Points, in no order, along strands that fork, close into loops and pass close to each other.
(in the rows, 128 means zero)
Two points are linked if the straight distance between their rows is under 86. Some points are linked to none.
k_596: [ 79 133 105 152 118 132 129  98 136 120 100  94 133  74  70 119 201 117
 149 187  77 124 162 129 137 122]
k_893: [164 147 211  99 153 133  99 199 113 119 143 134 121 147 163 181 122 143
  82 108 121 103  82 160 149 115]
k_8: [137 146 176 169 135 114 106 188  88 114 121  83 109 169 172 103  88 105
  92 113 133 126  75 108 129 139]
k_905: [113 122 129 130 126 119 123 127 130 122 108 110 137 114 121 122 149 122
 125 133 115 113 113 119 135 130]
k_26: [153 123 124 105 129 133 115 114 129 138 149 125 140 164 128 143 106 136
 148  92 142 126  97 111 126 144]
k_56: [139 142 141 110 142 135  80 143 112 113 121  79 132 163 119 159 140 128
 106 131  98  88  94 114 139 126]
k_206: [111 125   9  80  89  97  85 134 121 119 118 121  74 150 110 198 107 137
 124 176 138  66 202 106 110 124]
k_93: [155 127 202 114 154 127 168 168 138 142 155 168 138 100 155 140 124 132
 108 102 141 144 123 189 143 126]
k_988: [116 133 207 152 143 131 167 171 130 127 131 157 134  82 159  93 128 120
 100 129 146 152 111 175 116 129]
k_800: [ 86 114  60 140 104 122 127  92 143 127 104 106 122  87  78 136 174 128
 150 178 106 122 175 109 128 122]
k_865: [135 114   7  57  96 100 102 141 124 121 127 155  86 155 123 188  85 160
 121 151 153  73 185 114 111 128]
k_828: [164 137 218 106 157 155 152 158 129 135 176 160 157 139 163 155 124 140
 116  94 136 151 113 188 154 121]
k_759: [138 142 120 138 134 147  77 127  93 121 125  50 138 206 105 127 121 113
 131 122  95 113  88  82 136 132]
k_376: [159  89  94 116 122 101 177 147 177 149 140 205 103  58 150 137 118 141
 128 111 150 154 185 161 123 120]
k_462: [157 156 167  99 153 136  63 172 102 101 127  81 125 177 133 179 140 135
  79 130  93  77  85 127 143 117]
k_789: [135 146 179 167 139 132 156 142 112 137 151 133 142 143 160  82  79 106
 130  91 164 171 110 137 119 156]
k_722: [108 129  60  97 117 148  90  67 126 118 117  80 112 137  47 166 157 123
 153 201  90 111 175 110 123 138]
k_684: [115 124 187 130 133 134 164 141 152 128 114 176 135  61 135 118 165 136
 112 137 120 129 121 176 134 104]
k_937: [144  92  66  93 112 116 143 106 145 151 142 165 120 133 121 132 105 156
 162 112 162 141 143 118 114 142]
k_360: [195 145 185 120 160 157 136 146 106 135 197 139 163 205 171 161  98 131
 140  57 155 148 119 157 149 156]
k_461: [168 133 101  83 134 176  75  67 122 127 150  92 148 222  95 157 109 136
 146 122 117 103 101  84 121 136]
k_221: [144 136 144 134 133 109  98 170  96 117 124  83 119 178 153 131  95 114
 108  99 126 112  79  98 135 143]
k_904: [170 127 114  88 130 155  87  95 122 136 158 109 142 208 114 159  95 141
 146  96 140 113  93  91 121 145]
k_352: [153 138 161  96 139 153 121 112 140 135 151 137 156 149 130 149 131 150
 137 102 123 129  97 133 136 126]
k_29: [129  99  82 130 127  71 160 154 128 148 124 161  91 110 166 126  78 117
 130  92 168 156 152 124 107 138]
k_455: [ 68 122 102 178 114 109 149 105 124 128  90  98 131  96 115  70 144 100
 140 155 117 145 138 104 130 125]
k_405: [123 108  92 109 124 111 112 114 135 124 114 123 125 117 105 150 140 135
 130 138 126 104 133 112 131 127]
k_117: [139 149 143 138 136 147  76 150  92 108 119  49 135 190 116 138 144 119
 113 141  82 104  88 103 137 129]
k_994: [158  96  98 100 124 105 150 130 147 148 143 168 116 110 132 145 111 145
 141 105 155 140 139 135 121 137]
k_107: [127 143 205 177 144 123 117 197 100 110 122 107 110 140 181 100 109 110
  81 134 139 133  76 133 117 135]
k_940: [ 86 132 127 181 122 113 164 102 121 138 110 128 134 106 137  43  96 103
 135 123 151 170 117 108 114 130]
k_725: [132 129 202 120 142 135 147 164 137 128 127 158 131  96 147 129 144 134
 106 123 125 124 102 169 138 116]
k_275: [161 134 186 109 144 116 118 188 114 123 141 129 119 138 162 157 109 130
  98  98 129 114  89 148 143 133]
k_145: [173 140 165  95 147 171 129  93 138 142 182 155 166 177 136 158 120 152
 159  80 142 148 111 140 139 142]
k_848: [155 107   9  49 100 103 117 154 148 134 139 192  84 125 134 176  79 177
 127 131 150  96 200 132 115 120]
k_48: [124  92  45 130 120  81 168 142 124 154 129 160  86 132 169 116  60 124
 150  93 180 170 157 112 101 136]
k_327: [ 89 125 165 143 125 154 159 103 157 121  98 142 157  65 110  91 202 134
 134 168  96 127 124 152 138 102]
k_854: [109 136 142 177 127 133 172  90 130 148 142 149 144 122 136  50  86 108
 160  95 169 187 127 121 113 149]
k_701: [125 108  79 105 116 113 111 112 151 125 111 149 120  88 100 166 153 148
 127 158 124  97 165 122 129 114]
k_979: [ 90 141  86 126 117 141  93  87 115 121 111  66 119 117  47 149 175 112
 156 190  71 125 158 115 127 139]
k_279: [153  96  40  75 106 101 123 149 158 135 134 197  93  93 135 168 107 168
 128 129 148 112 192 138 116 115]
k_811: [188 142 202  99 165 158 137 152 119 133 195 153 164 177 169 171 112 146
 121  74 143 148 118 179 156 132]
k_407: [106  92  42 133 110  96 155 111 122 156 125 145 101 150 140 103  70 125
 168 106 175 158 139  89 111 134]
k_223: [105 118 160 152 120 110 162 153 153 126 101 191 120  23 133 116 166 128
 100 144 117 116 153 172 129  97]
k_989: [128 139 201 161 150 133 186 159 132 136 155 165 148  88 160  85 110 118
 106 114 164 179 131 187 110 139]
k_737: [141 127 153 121 137  93 124 177 117 126 125 130 113 125 156 143 106 121
 104  99 136 113  98 131 133 141]
k_452: [164 158 178 121 136 189 128  94 124 128 177 139 168 197 141 140 128 144
 160  77 138 151  98 121 144 142]
k_924: [109 138 214 178 145 135 128 182 115 109 117 118 118 112 169  87 133 112
  85 153 133 136  81 149 114 126]
k_348: [105 126 155 153 113  89 126 171 137 125  95 171 107  37 136 144 171 125
  88 146 113  83 160 169 139  89]
k_804: [109 121  22  91  98 116  91 103 123 120 119  96  88 151  78 177 124 132
 138 189 125  88 188 101 115 132]
k_607: [161  98 135 125 141 101 193 154 175 154 147 201 113  53 149 138 124 136
 111 102 152 157 179 187 131 116]
k_497: [129  94  74 127 108 111 156  99 137 153 136 155 120 135 129 105  98 135
 171 103 167 161 137 107 116 144]
k_741: [128 139 123  78 147 161  88  66 138 109 109 102 149 130  71 170 173 140
 128 185  78 101 142 140 141 107]
k_331: [167 152 183  89 158 123  69 190 112 111 128 115 115 154 148 196 125 143
  74 114 111  75  83 142 148 114]
k_357: [101 125 147 149 124  91 122 168 127 115  95 135 111  74 134 134 163 116
  98 145 117  89 139 147 137 114]
k_617: [135 127 136 152 133 111 165 120 122 148 152 145 134 134 151  89  74 104
 147  79 175 178 128 132 116 157]
k_205: [107 144 116 108 138 156  90  86 123 114 114  75 140 125  61 152 182 122
 138 184  71 111 141 126 136 123]
k_749: [ 94 136 159 168 127 147 131 119 124 120 103  89 147 126 121  69 161 111
 135 155 100 136 103 122 130 126]
k_719: [ 98 136 107 138 107  96  95 135 135 125 106 118 107  64  94 176 185 121
 111 175  96  83 188 141 137 100]
k_798: [193 146 152 113 147 163 114 119 107 139 191 131 153 223 146 168  86 139
 154  55 156 141 103 117 142 160]
k_479: [179 155 175  89 146 154  91 147 113 120 154 111 143 191 144 177 119 147
 106  99 117 110  75 121 137 125]
k_420: [165  86  65  93 120  95 150 165 169 144 145 199  88  84 149 158 105 156
 130 110 156 136 187 155 122 119]
k_71: [118 110  75 101 118 162 117  49 150 134 123 108 157 142  72 125 154 147
 168 161 116 121 135 106 121 127]
k_814: [ 89  99  22 119  89 128 132  89 155 129 116 133 120  96  93 137 149 147
 159 178 127 118 191  98 119 120]
k_124: [ 64 130 121 185 115 101 141 128 122 115  84  97 120  72 114  85 173  99
 128 174 102 130 153 129 134 123]
k_40: [143 110 132 118 129 106 163 133 147 142 132 168 126  87 136 127 125 133
 133 106 144 142 130 145 125 134]
k_368: [ 95 110   4 102  84 121 118 106 143 125 118 129 101 125  94 157 127 151
 148 179 133 101 198  97 117 125]
k_301: [112 122 113 140 127 116 112 128 117 124 110  84 129 148 122 113 127 112
 131 125 116 118 106  99 135 135]
k_131: [154 154 149 143 127 177  94 112 103 124 138  75 155 223 117 115 135 128
 139 107 105 127  76  85 135 126]
k_189: [116 100  78 150 121  79 180 143 146 140 119 181  99  65 168 103  97 114
 126 110 159 170 173 130 101 130]
k_810: [118 124 112 152 127 100 108 144  96 127 117  79 116 173 140 112  88 102
 124 104 134 123  95  83 136 136]
k_863: [ 79 137 136 183 127  85 162 154 119 116  92 146 111  55 155  68 117 106
  90 137 144 151 134 138 106 123]
k_491: [ 86 128 137 151 121 135 144 108 150 121  97 127 144  55  92 108 206 127
 132 177  87 115 151 148 141 105]
k_277: [ 86 126 118 177 117 122 149  90 126 136 104 104 140 121 118  53 121 101
 152 135 130 156 118  99 127 129]
k_650: [161 169 184 155 127 192 124 112 101 122 162 118 157 226 142 120 126 133
 152  79 139 149  83  99 142 142]
k_454: [149 126 191 135 155 125 195 148 145 149 163 175 151  86 157 110 117 118
 114 100 162 168 149 197 124 134]
k_666: [122 106 113 142 121  98 180 124 144 142 125 167 120  78 144  99 111 118
 137 110 153 166 146 134 111 138]
k_78: [107 115 106 131 119 120 137 109 155 124 102 146 134  67 103 133 178 140
 130 155 109 108 151 131 138 111]
k_167: [ 85 132 181 158 129 160 150 121 141 114 103 119 151  90 126  72 186 121
 127 170 101 137 105 148 128 111]
k_833: [138 164 179 183 124 187 130 104 106 124 142 107 149 212 137  76 126 118
 158 101 131 158  83  88 135 135]
k_280: [ 86 135 119 181 128  94 172 124 121 132 109 146 119  73 152  55  94 107
 115 118 159 179 130 122 104 130]
k_225: [134 134  89  75 129 145  81  64 134 116 114  97 115 136  61 188 154 131
 139 205  88  88 170 128 133 128]
k_261: [146 154 144 121 128 191  95  78 123 124 145  92 166 207 108 124 150 138
 151 112 101 127  89  93 135 122]
k_216: [148 143 131  85 134 193  98  43 142 120 144 109 172 191  92 141 151 150
 157 131 101 124 104 105 126 116]
k_755: [147 138 106  86 136 186  75  55 122 120 133  76 157 201  76 151 141 128
 147 152  86 111 114  97 126 128]
k_859: [115 130 144 142 132  80 118 180 110 117 103 121 103 103 154 128 126 110
  96 125 130  99 115 133 129 131]
k_577: [119 145 175 165 129 152 121 138 114 119 118  90 140 160 143  79 135 116
 125 131 114 138  85 112 129 129]
k_85: [118 149 176 177 130 135 140 137 108 130 130 113 138 149 155  66  94 108
 125 114 144 157  89 116 122 139]
k_715: [ 67 130 123 187 115  84 150 144 124 112  81 126 111  57 139  83 154 101
 104 162 118 126 154 132 121 118]

A fork is a point with three links, a tip a point with one. Leave the first point through the second and follow the links. Name the first fork or tip that comes.
k_56; k_117 -> k_833
k_854; k_617 -> k_491
k_759; k_117 -> k_725
k_368; k_804 -> k_607

How many points has the smallest loop of links through each point below? Write none if it is on no loop.
k_48 -> 9
k_940 -> 7
k_722 -> 5
k_725 -> 5
